A landscape with many valleys, sampled at points; each row gives a point and its height.
A ball rolls from a point to the lowest of its 2 nearest points, and stops where none of them is lower. Distance is the straight distance between rows; heights are no part of it.
<732> (h 430): [ 88 123 113  71  97 138 176  30 135 140 114 142 139 123 135 134  70 166
 115 123  83 149 119 114 139 196 155 106 161  90 103 139  90 128 112 109
  91 164 127 131  90 141 167 197  99  86 134  59 124]
<805> (h 473): [102 106 114 155 104  52 101 111  81 105 141 147 148 136 112 133 131 147
  96 126 159  51 148 129 170  91 145 126  89 137 139 111  91 116 128 134
 159  80 113 171 136 125 107 121 161  63  86 111 102]
<44> (h 235): [100 186 118  89 154 181  89 111 174 146 142  99 174 136 201 138  98 140
 124  99 157 122 159 200 121 107 106 173 169  89 107 133 134 102 155  78
 137 156 155  83 153 123  72 115 106  78 138  99 129]
<750> (h 419): [173 184 154 135 136 101 109 152 121 109 135 143 119 172 123 133 181  72
 136 125 141 144 107  54 119 104 127 168 146  69 138 154 108 165 117 127
 101  88 125 126  69 166  83  83 123 127 139 111  98]
<1170> (h 125): [ 64 121 142 190 139 163 133 135 105 149  88  91 130 121 141 141 124 184
 141 168 147  90 127 131 156  58 160  78 120 158  62 101 117 149 116 162
 150 140  94 144 143  97 114 152 170 154 103 144 101]
<1043> (h 199): [102  68 132 184 104 189 150 150 120 137 102 104 119 100 152 143 131 166
 115 185 121 101 132 108 144 120 129 109  80 168  68 102 106 134 108 134
 151 188  94 102 130  91 171 153 156 177 103 161  89]
<1263> (h 620): [126 152 153 137 150 177 133 137 129 185 101 126 119 113 186 136  90  92
 141 140  95 159 127 197 109  72 163 124 166 149  77 122 158 154 129  99
  71 125 152  70 153  96 141 116 121 143 134 120 119]
<1184> (h 570): [122  95 148 128 149 148 110 136 109 155 137 181  83 152 127 118  82  94
 114 106 100 145 101 174 118 162 172 106 215 118  96 120  76 139 113  97
  80 134 201 139 156 142 160 127  85  92 111 124 110]
<602> (h 764): [131 114 118 126 139 151 156 150 148 146 103 116 122  90 121 119 123 117
 110 155 106 143 137 148 126 112 120 105 125 190 115 124 194 116 138 164
 140 186 115  97 158  93 128 131 112 186 149 161 112]
<395> (h 381): [ 88 121  98 155 110 135 127 158  98  92 139 125 163  71 113 116 161 164
 171 116 136  97 140 171 139 127 127 147  80 174 163  93 189  91 158 128
 203 148  94 118 196  88 138 100 185 170 100 118 150]
<309> (h 416): [ 49 159 132 122  99 118 105  59 126 112 100 147 155 130 127 120 158 183
 142  90 129 104 119 109 157 175 129  91 159 105  93 105 103 104 154 130
 156 124 127 142  95 115  87 174 139  85 102 112 136]
<585> (h 766): [154 106  94 153  93  68 151 161  90 124 147 125 100 115  86 149 130 151
 116  89 139 116 116 123 132 160 134 140  53 140 185  98 142 132 135  82
 130  89 116 145 158 102 160 150 135 147 117 106 185]
<883> (h 339): [116  81  99 104 104  96 136  58 128  93 113 136 133 100 102 136 100 182
 104 163 103  88 123 121 194 165 198  75 146  66 127 129  67 103  81 127
 103 139 138 157 138 152 176 165  83 125 115 114 100]
<401> (h 504): [121 120  87 129 109 134 126 100 165 136 136  93 183 133 172 126 117 156
 100 148 153  89 171 163 176 112  88 126  97 142 106 124 133  96 155  97
 161 140 113  95 156  88 113 154 123  86 123 134 122]
<1311> (h 358): [149 102 104 136 120 109 141 115 161  96 157 150 167 150 158 100 117 135
 107 130 124 150 134 104 117 194 108 119 128  99 182 108 112 111 137 136
 142  93 148 162  96 151 139 152  94 130 173 157 134]
<759> (h 130): [104  92 139 145 123  67  88 161 131 141 123 149 114  91  52  90 185 116
 100 114 108 102 159 116 137 116 111 101 108 190 140  85 153  98 139 176
 155 141 117 140 147 106 111 118 143 130 116 144 127]
<349> (h 347): [ 77 161 142  92 166 158 130  83  92 140 127 131 113 122 129 142  87 148
 148 115 154 102  94 166 121 131 131 120 182 139 152 136  94 128 117 143
 102 159 133 156 178 148 132 116 147  77 110 128  73]
<1044> (h 719): [138 183 147  77 112 147 135  89 153 153 110 155 170 145 163 126 105 110
 149 134 116 168 105 108 110 119 157 138 159 106  76 143 147 157 117 117
  91 125 117  95  82 136  96 150 102 107 155  79 128]
<255> (h 183): [176 128 152  50 137 162 145 119 139 102 135 144  92 138 102 130 100 112
 106 153 161  97 148 130 126 101  97 177 116 110 169 177 116 120 138 157
 119 149 105 116 131 169 147  86 137 104 128 132 101]
<876> (h 325): [182 122 147 103  86 127 145 103 168 101 136 152 136 133 121 109 156 101
  87 156 127 105 148  64 108 176  91 152  68 130 142 140 126 134 167 105
 156 113  93 106  41 141 125 111 101 133 158 159 141]
<668> (h 255): [129  71 149 213 102 185 156 170 125 128 123 154 112 106 127  93 162 155
 129 158 109 117 112  73 124 167 127 109  79 170  82  90  70 124  99 145
 151 137 116 119  95 117 172 145 134 186 122 225 123]
<757> (h 536): [157 139 142  57 172 109 124  70 114 130 126 145 105 149  96 140  67  85
 110 142 127 121 136 191 125 105 141 103 200  75 125 170 129 140 102  98
  78 157 161 144 142 165 134 117 106  82 132 113 115]
<640> (h 467): [ 73 101 107  62 144 134 130  89 168 163 140 113 153 108 113 112 105 134
 144 112  89 132 188 132 156 143 137 115 135 147 111 143 132  99 161 169
 160 152 151 189 145 127 128 157 132  74 132  60 164]
<466> (h 290): [186  79 105 107 121  42 120 145 158 143 117 126 111 121  69 102 145 125
  99 146  78 167 145 113 157 139 161 111 128  82 126 139 117 134  59 114
  53 128 124 108 105 143 156 162  92 139 155 103 140]
<778> (h 651): [180 116 105 159  92  45  87 161 146 175 166 148 148 146 118 119 161 102
  93 118 122 149 162 126 132 127 118 155  94 130 158 108 151 130 125  66
  93  62 113 121 128  85 116 137  97  90 136  97 172]
<931> (h 273): [101  63  93 160 124 124 147 122  90 141 100 130 118 107 112 145  81 170
 135 186 106 107 133 134 189 123 200  81 139 124 102 106  77 131  77 148
  73 160 140 145 168 133 168 173 119 115  97 115  83]
<1049> (h 293): [163 123 135 130 179 143 153 116 132 106 128 131 123 152 153 135  68 111
 145 146 140 123 116 168 126  98 152  91 183 119 138 151 105 114 116 159
  94  94 168 168 141 183 140 123 106 124 140 168 106]
<653> (h 320): [ 79 106  95  98 160 133  98 111 139 120 169 135 153  79 155 136  68 142
 151  74 110 140 130 202 149 138 171 132 196  84 173 123 123  78 121 101
 141 164 190 179 177 157 146 127  92 102 118  86 122]
<742> (h 445): [139 158 111 125 133 127 114 168 162 130 142  96 102 144 101 103 194 147
 150  68 121 165  91 118  69 210 126 139 165  91 140 145 131 129 120 116
 149 135 130  99 117 119 107 109 121 182 157 146 179]
<191> (h 312): [ 75 145 109 121 123 136 141 114  69 106 130 127 115 115 101 127  95 180
 147  89 153  98  97 132 106 188  98 140 139 161 170 120 121 103 131 123
 153 159 114 142 174 141 158 127 153 113 102 140 113]
<1022> (h 457): [105 123 109 132 121  70 110 134 152 165 135 130 117 145 102 118 162 125
 155  56 116 189 121 105 106 218 146 161 143  99 148 108 109 137 140 127
 155 107 149 159 117 123 113 167 124 114 149  77 198]
<901> (h 323): [163 134 113 224 155 168 130 205 130 138 141 113 100 180 142 137 115 127
 126 105 139 177  99 131  70 137  59 132 121 149 146 121 119 162 128 144
 125  95 118 129 130 119 129 112 169 166 148 222 140]
<1134> (h 373): [159 160 149  83 118  99 121 124  90 138 162 151  68 151 102 128 142  97
 106  83 136 138  86 132 106 157 123 164 159  83 135 147  95 173  83  39
  83 131 144 111 109 150 154  90 112 111 128  77 137]
<945> (h 237): [162  96 111  99 139  50  95 187 154 125 137 155 126 100  72  81 153 120
  88 128 100 140 134 121 148 154 118 114 164 109 196 116 138 113  84 132
  93 159 145 115 130 145 137 124  68 131 137 148 107]
<171> (h 356): [ 90 126  95 139 116 129 151 145 121 112  91 107 165  63 143 129 156 171
 152 120 146 101 114 182 151  90 154 105 146 133 146 100 208  89 152 109
 170 172 126 105 191  92 127 123 135 218  96 144 149]
<145> (h 712): [145 169 167  80 140 165 147  84 177 153  75 145 173 164 187 124 115  54
 122 169 121 163 139  99 106 109 110 125 143 158  76 161 147 152 160 177
 125 141 113  95  75 161 103 136 104 111 161 101 101]
<799> (h 131): [140 128 159 113 147 102 152 152 105  77  96 142  91 136  59 136 147  80
 134 124 126 114 116 113  95 125 108 101 112 165 184 158 158 148 145 207
 155 113 133 175 130 158 115  65 164 151 125 167 133]
<1080> (h 773): [115  81 112 103 108  87 152  88 100 105 153 133 116 109  99 131  99 141
 105 102 135 108 174 132 145 158 119 135  74 166 165 130 137 101 140  92
 163 102 127 150 169 116 148 157 127 103 130 102 175]
<311> (h 354): [ 97 124 103  64 151 132  99 104 137 122 157  90 132  93 115 144  92 180
 123  99 129  94 154 186 166 135 151 109 186  71 161 160 114  74 100 131
 136 181 153 156 157 141 126 135 123  75 101 117 105]
<142> (h 636): [144 123 105 131 134 107  91 132 165 147 140 140 153 138 160 101 143 109
 104 119  99 139 133 132 169 133 161 120 175  92  72 123 126 105 127  90
 103 117 174 113 118 112 110 146  76 120 133 121 166]
<1314> (h 453): [127 125 144 125 143  46  85  98 119 102 142 155 154 148 108 124 141  87
 125 141 124  97 132 128 162  96 145 114 125 117 129 137 126 122 134 153
 139  81 132 167  97 136  75 132 127  71 117 109 132]
<473> (h 200): [ 97  68 105 198 115 118 131 154  96 159 130 105 149 112 146 148 111 169
 166 174 106 118 139 140 169  84 157 115  88 170  92  85  97 134 104 155
 113 125 113 155 179 107 154 173 161 112 104 119 119]
<389> (h 232): [116 149 169  99 187 132  86 120 129 125 128 107  96 152 105 135 136 109
 105 114 171  73 148 190 120  62 121  84 173 140  88 171 112 115 137 144
 137 143 121 141 145 139  44  93 160  68 111 176 117]
<819> (h 329): [155 118 104 130 165 129 147 161 135  77 142 138 167 144 156 151 116 128
 148 142 124 134 104 140 139 107 116 111 143 121 206 128 122 125 137 202
 137 111 161 172 135 185 148  90 130 151 142 183 116]
<879> (h 759): [170 100 116 157 131 120 129 158 142 169 119  76 128 108 136 142 129 154
 100 158 118 132 149 170 135  97 110 120 130 164 103 119 155 136 104  90
 100 171 116  78 173  53 136 150 119 151 158 144 122]
<884> (h 385): [119 106  77  76 155 111 116 128 178 130 151  83 179 101 131 112 119 197
 127 130 156 116 175 149 160 130  98 133 147 114 182 144 136  91 134 170
 162 177 127 148 159 155 118 137 130 116 141 134  99]
<39> (h 313): [150 105 132 138 124 120 122 200 183  91 123 104 143  75 115 122 196 113
 121 180 131 141 154 128 145  54 119 117  93 148 160 115 169 140 129 213
 177 169 100 112 139 123 123  98 143 219 119 151 115]
<325> (h 677): [132 104 167  81 101 156 143  94 116 145 127 124  76 102  83 148 129  97
 107 144 119 111 143 103 107 129 147 148 101 145  72 165 143 109 119 104
 128 169 105  95 131  93 150 100 125 144 120  92 174]
<773> (h 190): [130  83 135  98 117  67 117 158 144  98 133 167 140  83 112  90 156 130
 100 147 109 115 137 117 136 143  98 129 116 167 198 116 150 102 143 174
 133 149 129 140 118 142 140 116  87 125 124 137 100]
<497> (h 734): [162 169 122 111 102 131 190 106  83 119 125 113  95 114 115 188 115  95
 124 134 133 160 110 114  96  93 124 147  81 115 132 139 186 176 116  51
  87  97  78  84 124  76 126 125 140 184 127  85 158]
<1287> (h 789): [139 125 134  79  80 183 208  40 111 105 149  98 128 135 130 171  76 139
 148  99 133 145 129 118 110 159 135 147  63 119 118 148 135 129 143  94
 128 109 123 138 122 137 157 155 153 153 151  69 214]
<89> (h 240): [182 107 123  96 104 106  71 152 147 119 141 144  97 142 112  90 200 113
 129 151 107 137 120  55 160 156 164 165 104  30 138 157  74 142  88 105
 103  94 133 124  55 188 123 109  94 145 145 113 154]
<808> (h 359): [127 163 129 118 112 143 154  96 138 113 130  94 129 169 145 125 138 147
  78 147 166  84 139  84 120 156  91 139  88 130 101 144  98 139 146 104
 150 118  93 111  65 126  85 145 133  94 131 165 122]
<482> (h 726): [157 185 124 110  98 109 156  99 130 134  94 120 140 137 134 168 121  83
 107 169 127 145 116  97 115  70 128 146 114 111 104 134 167 180 117  98
  87 115  91  69  82 100 101 140 130 124 147  95 103]
<427> (h 439): [ 91  57 107 126 141 119  99 124 147 167 143  98 127 131 104 120 121 145
 115 125 114 134 183 138 156 142 158 107 128 141  78 122  84 114 138 175
 149 155 177 160 161 115 133 160 129  92 129 124 148]
<481> (h 184): [120  94 137 177 163 104  99 202 149 154 127 151 123 125  83  61 171 139
  92 102 125 133 131 114 134 140  97  95 141 186 115 112  99 114 122 202
 127 141 126 151 118 126 112 132 131 142 131 204 122]
<202> (h 269): [114 143 132 103 119 106 152 110  72 111 100 167  99 132  81 118 111 125
 145  95 117 134  83  95 103 185 127 135 143 141 173 113 129 150 123 141
 118 139 131 135 142 147 150 120 148 135 130 112 121]
<132> (h 246): [183 117 149 105 153 163 157 153 130 129 137 160 101 157 138 136  90  85
 150 156 111 152 127 138 110  84 136 152 148 123 154 144  91 151 108 138
  91 136 146 120 126 163 169  84 115 117 131 122 104]
<559> (h 781): [143  97 131  68  99 117 172  70 115  98 187 121 133 128 105 127 111 118
 127  94 137 133 169 111 123 160 124 162  65 118 159 152 133 119 162 118
 157  96 103 158 113 152 149 150 143 121 136  48 209]
<97> (h 462): [130 127 109 160 154 129 113 143 152 143 131 127  78 161 126 111 159 114
 146  45 120 167 125 134  82 198 143 108 173 117  84 129 130 106 143 101
 147 123 177 135 142 122 112 141 117 150 141 129 203]
<308> (h 760): [103 131 120 179  93  94 131 109  86 129 147 142 109 120  98 142 141 130
 157  37 141 149 110 140 107 191 133 132  69 153 134 100 164 127 159  66
 152  74 133 141 144  85 130 146 160 129 109 103 211]
<172> (h 345): [151  84 111 198 129 166 108 220 158 154 163  99 102 133 129 121 134 132
 118 133 125 173 149 133  88 120  46 140  69 181 158 108 140 150 125 199
 146 142 107 136 143 111 148 115 141 147 139 198 131]
<1310> (h 369): [128  79 114 188 121 133  95 197 170 186 152 103 149 133 129  98 143 130
 133 145  91 183 174  92 108 140  95 141 107 169 106 112 125 152 142 182
 154 123 119 136 133 100 137 146 134 131 144 140 138]
<1029> (h 425): [160 189 139 116 122 110 115 122 153 108 119  94  89 149 101 126 192 168
 132 127 144 147 103  93 129 149 130 107 153  53 118 149 125 149 107 115
 121 141 118  95  91 135  81 123 125 172 147 141 141]
<1279> (h 56): [148 154 145 105 137 118 129 158 137  76 127 154 161 164 134 132 169  80
 119 130 158 121 107 107  93 114  66 156 122 156 190 139 167 130 171 182
 151  98 121 155  96 155 101  46 149 127 137 173 104]
<165> (h 192): [101 188 142  65 173 181  86 119 167 139 142  87 127 150 152 122 140 127
 115  98 173  80 157 163 105  97  99 143 162 110 107 166 131 101 160 129
 136 157 124 115 124 143  74 101 149  57 120 154 124]
<807> (h 341): [127 112 122 126 157 125 115 102 143 123 152 169 151 170 150 107  82 119
  99 136 106 124 132 120 134 188  78 120 172 135 171 126  74 101 139 157
 152 128 156 172  84 162 144 124 102  68 142 170  84]
<958> (h 644): [154 108  98 158  90  62 114 158 165 125 143 138 158 135 125  92 175 127
 108 111 109 112 151 147 162 140 131 106 126 110 135  92 153  89 131  66
 138 104 149 119 112  77 104 156  88 135 143 124 159]
<874> (h 324): [145 116 104 214 121 152 131 199 131  82 136 111 142 102 158 130 151 142
 128 182 142 121 110 140 146  81 119 123  72 170 162  98 167 122 125 147
 181 141  98 113 146 119 146 107 148 233 127 191 131]
<978> (h 295): [159 149 150 117 143 158 151 128 128 135 120 156 128 182 145 136  85 101
 161 180 129 162 112  88 115 133  99 131 139 145 129 160  93 161 116 186
 118 106 129 144  91 162 144 123 149  86 146 148  95]
<370> (h 409): [ 99 106 107 131 161 144 114 141 149 160 130  64 132 103 120 116 125 200
 136 150 136 122 172 126 166  85 122 100 152 130 110 134 107 107 128 212
 139 182 109 150 170 146 112 152 153 101 121 139 107]
<625> (h 278): [153 144 140 117 106  74 119 148 162 103 122 119 165  91 108 120 196 125
  87 172 140 127 139  95 156  85 111 144  57 138 156 105 168 134 152 151
 155 129  82 103  84 113 101 105 131 160 134 139 115]
<1159> (h 418): [154  88 117 209  64 154 142 185 108 162 140  93 151 104 132 147 144 132
 181 165  91 195 144  84 123 145 145 148  33 154 122  87 133 161  92  96
 121  95  93 149 113 112 176 162 173 142 107 123 163]
<1280> (h 289): [205 123 148 107 102 105 118 115 179 128 146 141 144 168 125  92 153  91
  99 161 115 151 137  62 118 173 133 145  87  78 129 154  91 130 120 121
 109 111 104 105  31 177 115 138  78 122 158 117 149]
<1176> (h 628): [155 132 160 152 139 147 106 141 143 163 104 165 121 140 171 104 132  60
 124 121  80 148 111 147 113  99 161 108 195 137  39 115 160 117 115  81
  87 114 168  91 111  97 114 137  79 145 144 127 123]
<812> (h 437): [ 87 181 132 115 102 103 114  84 122 119 119 139 132 125 100  99 174 174
 158  75 136 125 102  84 116 229 141 149 133  98 138 115 125 111 159 118
 170 119 147 151 104 122  98 149 134 120 129  89 166]
<993> (h 755): [166 129 111 175 108  39 142 164 143 141 125  85 132 101 114 152 137 139
 101 163 122 141 159 153 153  60 122  99  82 149 143 119 179 148  99 119
  86 120 101 106 166  75 107 162 111 150 132 113 119]
<669> (h 378): [101 166 139 132 168  82 109 104  90 112 103 107 107 149 109 159  91 155
 141 133 163  96 109 156 155  82 142 102 186  74 166 152  89 155  93 141
  77 116 145 157 147 178 108 123 143  58  93 127  53]
<31> (h 338): [171 129 139 123 112  68 111 113 141 156 118 147  87 173  92 131 124 102
 115 102 103 157 105 115 118 158 170 118 154  64 104 140 102 139  63  65
  71 121 150 129  90 149 133 164  85 106 143  72 151]
<506> (h 749): [144 144 124 173  95 107 184 151 110 126 114  97 141  96 127 173 123 124
 126 191 123 138 136 131 123  72  98 143  53 177 140 106 193 171 114  98
 131 142  67 106 149  74 147 142 158 182 135 117  97]
<642> (h 807): [143 160 105 120 148 190 127 151 134 140 153  81 126 146 173 134  85 129
 120 123 148 141 155 170  90 117  42 199  99 159 151 153 153 129 138 111
 150 144 102  88 165 108 132 102 143  93 156 124 128]
<713> (h 667): [151 116 148 115 111 115 127 120 110 124 152 141  58 108  80 141 158  82
  99 125 112 118 156  93 108 144 110 170  57 148 126 136 127 143 121  82
 121 108  87 113 108  83 140 101 135 127 119  91 167]
<1252> (h 706): [153 177 190  94 158 169 101 112 149 153 105 160 135 152 178 149 121  19
 140 157 130 127 125 148  93  58 126 157 158 139  86 145 152 161 162 134
 126 111 134 103  97 133 102  82 106 112 150 109 105]
<1056> (h 428): [ 86 132 137 138 113 115 140 122 109  88  98  77 100 102  81 119 149 202
 144 123 173  58 120 100 157 116 157 109  78 105 121 116  70 112 130 160
 177 141  95 129 127 144 109 102 163 177  93 162 118]
<829> (h 797): [102 161 123 108 130 221 190  67 146 117 141 100 160 150 189 167  55 135
 166 100 154 137 133 169 103 127 109 149  92 144 107 139 140 125 152 125
 138 122 130 122 149 130 146 140 144 139 146 104 180]
<1116> (h 658): [152  99 141 142 122  66 119 187 115 147 155 157  75 144  74 122 167  97
  93 104 114 143 140 107  97 151  99 158 117 124 165 123 120 156  93  92
 103 102 104 124 127 100 128 104 108 118 138 134 150]
<430> (h 238): [172 129 128  73  80  61 119 113 164  71  95 129 179  84 130 120 181 125
 106 165 155  88 135  81 173  95 154 131  63  63 166 139 161 125 154 134
 138 108  97  99  72 148 110 110  68 170 109 141 119]
<286> (h 294): [153 114 113 198 103 125 128 183 106  91 142 147 110 103 139 124 180 143
 126 143 127 110 107 108 133 138 140 112 102 139 129  81 124 125 129 132
 155 106 122 120 110 122 134 109 138 205 105 204 137]
<905> (h 582): [130  72 126 163 146 131 121 171  80 135 143 198 115 123 151 114  89 116
 116 129 115 133 100 143 122 155 152 132 171 144 132  94  73 114 118 122
  89 121 176 138 156 147 192 115  98 129 110 158  76]
<1062> (h 335): [ 93 161 110 129 134 147 158 144 120 112  95  88 140  84 161 145 133 163
 124 115 166  65 118 206 134  77 143  72 169 143 104 118 191 104 132 104
 149 173 111 101 180 103  97 100 140 171  94 195  94]
<223> (h 442): [118 138 128 198  94 132 159 132  98 146 109 119 137 115 118 132 151 153
 181 126 126 165 104  74  94 158 135 138  75 166 123 103 132 181 111 139
 129 104  75 143 103 131 159 175 172 136 121 128 118]
<362> (h 514): [120 111 142  48 134 122 164  39 112 134 112 160 126  95 122 149  47 100
 110 135 111 111 147 194 151 114 155 100 145 135 122 149 151  95 131 101
  98 156 152 156 155 139 157 150 103  97 133  61 123]
<1108> (h 754): [ 55 172 117 204  95 158 135 111  72 140 123 124 119 120 121 144 159 157
 165  68 149 131  76 123 108 167 139 147 102 158 106  76 132 147 146  86
 157 112 105 115 150  74 129 145 193 121 101 110 167]
<328> (h 489): [102 138 121 157 137 105  88 120 121 120 144 113 163 141 144 132 108 165
  96 115 144  75 146 153 161 109 106 139 137 131 131 130  95 107 129 124
 135 115 103 127 149 114 113 147 125  37 113 117  83]
<379> (h 277): [ 65 161  98  84 139 189  92  88 139 148 154 142 162 118 193 143  82 163
 127  79 132 119 140 202 147 120 142 140 200  73 111 135 119  77 145  79
 113 168 181 119 149 132 129 156 102  82 108  70 133]
<383> (h 402): [117 180 130 120 146 108 107 136 101  78 101  96 122 137 100 153 142 166
 154 120 158 119  98 108 151 108 146 119 153  50 150 150 100 144  96 127
  96 124 138 122 126 178  87 114 145 136 106 140  89]
<1216> (h 274): [122 155 107 217 157 148 105 149 154 159 121  96 188 174 199  95 135 151
 151 119 140 171 105 130 117 158  95 116 172 125 133 119 132 122 133 152
 137 120 155 136 120 132  97 173 141 126 145 188 118]
<1034> (h 435): [125 148 151 127 142  88  84 154 103 108 132 181 138 140 143 136 167  74
 133 103 120 110 105 124 122 103 133 154 168 116 137 128 163 134 170 113
 123  84 141 127 107 141  97  90 108 121 135 101 106]
<1030> (h 742): [120 195 157  87 105 129 169  51  84  95 128 119 120 128 130 189 103  89
 142 109 161 115 108 137 104  85 132 130 116 123 118 144 177 139 143  60
 121  94 127 113 133  96  94 140 142 133 131  77 169]
<774> (h 205): [114 161 176 105 154  88 158 115  78 123  95 155  91 149  42 140 146 115
 155 136 142 144 113  90 113 127 136 108 139 144 139 162 121 175 123 179
 117 105 127 160 113 175 123 100 162 118 122 127 122]
<1253> (h 802): [110 165 107 146 115 220 170 106 146 169 120  69 135 129 168 143  82 123
 132 106 144 151 152 165  92 124  67 162  91 177  85 131 163 117 146  93
 153 135 107  85 153  74 136 145 164 133 151 121 182]
<30> (h 748): [ 76 200 130 134  99 144 163  81  68 108 122 123 136 125 140 161 134 154
 159  87 137 117  76 128 115 139 132 109 128 116  98 105 171 145 146  59
 114 102 137 104 136  91 116 145 142 154 107 108 155]
<897> (h 330): [189 104 124 172 127 146 145 154 164 129 143 150 160 170 158 115 116 109
 131 162 119 181 123  93 112 153  97 121 124 150 145 134 106 149 122 164
 114 100 135 145  74 151 139 163 118 125 183 182 134]
<176> (h 310): [151 147 127 109 138 125 154 130  97  82 122 101 119 118 157 161 134 114
 103 129 180  55 128 188 144  42 139  92 150 106 140 142 159  89 137 112
 132 109 137 111 149 141  98  90 122 154 103 194  93]
<193> (h 699): [158 111 199  99 162 165 100 142 139 140 139 159  95 148 109 139 152  24
 132 177 123 134 118 106 132  66 137 164 128 146  76 163 130 147 130 171
 129 113 131 120  88 145 118  66 135 127 127 105 121]
<257> (h 399): [186 152 160 110 131 130  94 162 123 131 158 185  58 190 113 128 150  77
 136 104 131 161  86  91  95 145 119 152 162  81 136 161  81 167  99 100
  88 105 161 141  98 187 127  71 127 115 144 107 138]
<550> (h 220): [118  79 117 196 173 115  90 187 119 141 117 131 144 120 135  75 117 162
 119 111 136 138  99 139 112 158  87 100 172 165 183 114 105 116 131 209
 123 136 143 159 168 140 147 136 132 159 124 212  86]
<337> (h 608): [112 132 120 149 129 224 157 150  99 157 107 150 125  85 195 153  85 140
 175 126  82 176  78 153 124 108 187 142 155 136  61  95 147 150  96  95
  71 163 142  70 156  88 189 118 106 184 113  92 110]
<659> (h 298): [129 166 135 191 176 189 106 167 162 170 133  95 126 184 196 115 122 120
 149 119 116 191 125 127  79 147  83 158 153 156 105 138 119 151 138 132
 124 111 144 123 116 128 106 121 148 114 168 163 152]
<1039> (h 743): [150 139 120 127 104 172 188 128  94 119 135 102 127 105 151 154  98 132
 142 144 125 141 115 152 116 114 114 168  80 145 142 119 161 149 103  88
 121 151  89  89 168  78 180 111 132 176 141  92 134]
<809> (h 594): [ 84 121 154 156 122 185 134 144  73 143 126 214 117 108 180 130  87 114
 166 127  96 111  77 129 129 131 186 128 179 147  82 105 105 127 127 107
  86 131 174  92 145 117 187 110 107 134 112 102  73]
<878> (h 689): [112 100 185  76 138 207 122 110  98 145 137 144  66 120  90 152 137  86
 133 163 142  96 167 117 123  75 143 180 106 151  92 175 120 130 141 162
 159 146 113 102 136 135 158  59 162 131 100  91 131]
<1092> (h 387): [ 91  95 111 100  74 118 157  60 117 100 118 151 135  85 125 116  95 191
 132 160 107 112 121  81 158 175 157 117  89 117 118 109  92 113 104 128
 118 156 109 140 100 144 183 173  98 109 119  85  87]
<190> (h 306): [ 82 124 120 159 146 171 118 106 153 149 122 120 182 173 181  92  79 158
 132 132 115 139 141 134 134 172 108 113 178 143  96 106  84  97 154 146
 148 134 172 164 119 134 127 160 117  71 151 167 102]
<512> (h 404): [106 133 108 120 109 137 139 139 144  99 121  86 138  85 123 117 179 191
 156 154 159  94 140 106 150 133 144 144  66 127 140 118 161 106 158 138
 197 153  73 108 139 111 107 124 159 197 116 139 144]
<331> (h 554): [133 124 141  85 164  81 134 100 106 129  99 206  77 150  77 110  85  59
 112 103 125 149 100 151 102 162 141  95 222 120 166 139 113 143 103 107
  91 140 192 168 136 176 154 125 112  93 119 102 100]
<461> (h 275): [123 114 154 117 161 137 123 123 116 116 117  94  84 118 102 148 133 137
 112 107 150  75 155 165 158  67 165  91 173 117  90 154 119 102 126 121
 119 141 145 126 157 123  98 100 146 156 102 151 126]
<138> (h 249): [103 124 118 189 189 176 102 145 122 160 104 108 188 134 192  84  95 161
 155 158 108 156  74 109 114 149  93 108 177 139 158 101 122 133 134 199
 118 129 156 159 175 144 151 164 130 155 122 212  64]
<125> (h 388): [ 96 146 144  90 134 159 123  65 145 129 110 112 131 148 112 134 153 150
 127 120 138 119 157 110 125 130 124 126 118 120  92 144 133 129 164 141
 166 127 110 116 108 108  77 147 150  96 132  99 141]
<867> (h 394): [155 114  99 243 108 148  86 214 151 164 146 101 153 130 152 127 169 141
 170 130  98 194 129  86 126 119 143 125  92 134 118  85 129 162 106 141
 145  70 134 150 112  93 137 153 175 161 120 161 153]
<114> (h 118): [138 172 148  59 129 160 141 122 115  87 117 130 131 150 138 157 150  92
 113 146 173  73 129 101 105  93  97 169 116 113 149 176 138 134 167 148
 173 130  99 113  94 169  89  61 149 106 123 137  93]
<205> (h 173): [155 116 147  71  97  47  89 104 152  84 117 155 126 128  98 116 203 122
 121 134 131 116 125  70 176 150 169 133  93  40 171 154 122 114 138 128
 144  84 131 148  70 181 101 115  97 154 124  95 155]
<1102> (h 490): [ 74 104 113  83 151 144 134  78 138 161 117 145 159 107 152 105  60 106
 151 115  94 147 167 193 124 130 155 115 144 188 107 127 145  97 177 145
 118 131 177 176 173 123 165 153 106 100 130  69 145]

For each start below, name the point where the ball stops.
<1029> | <1279>
<142> | <165>
<328> | <759>
<1022> | <205>
<482> | <165>
<1102> | <165>
<512> | <165>
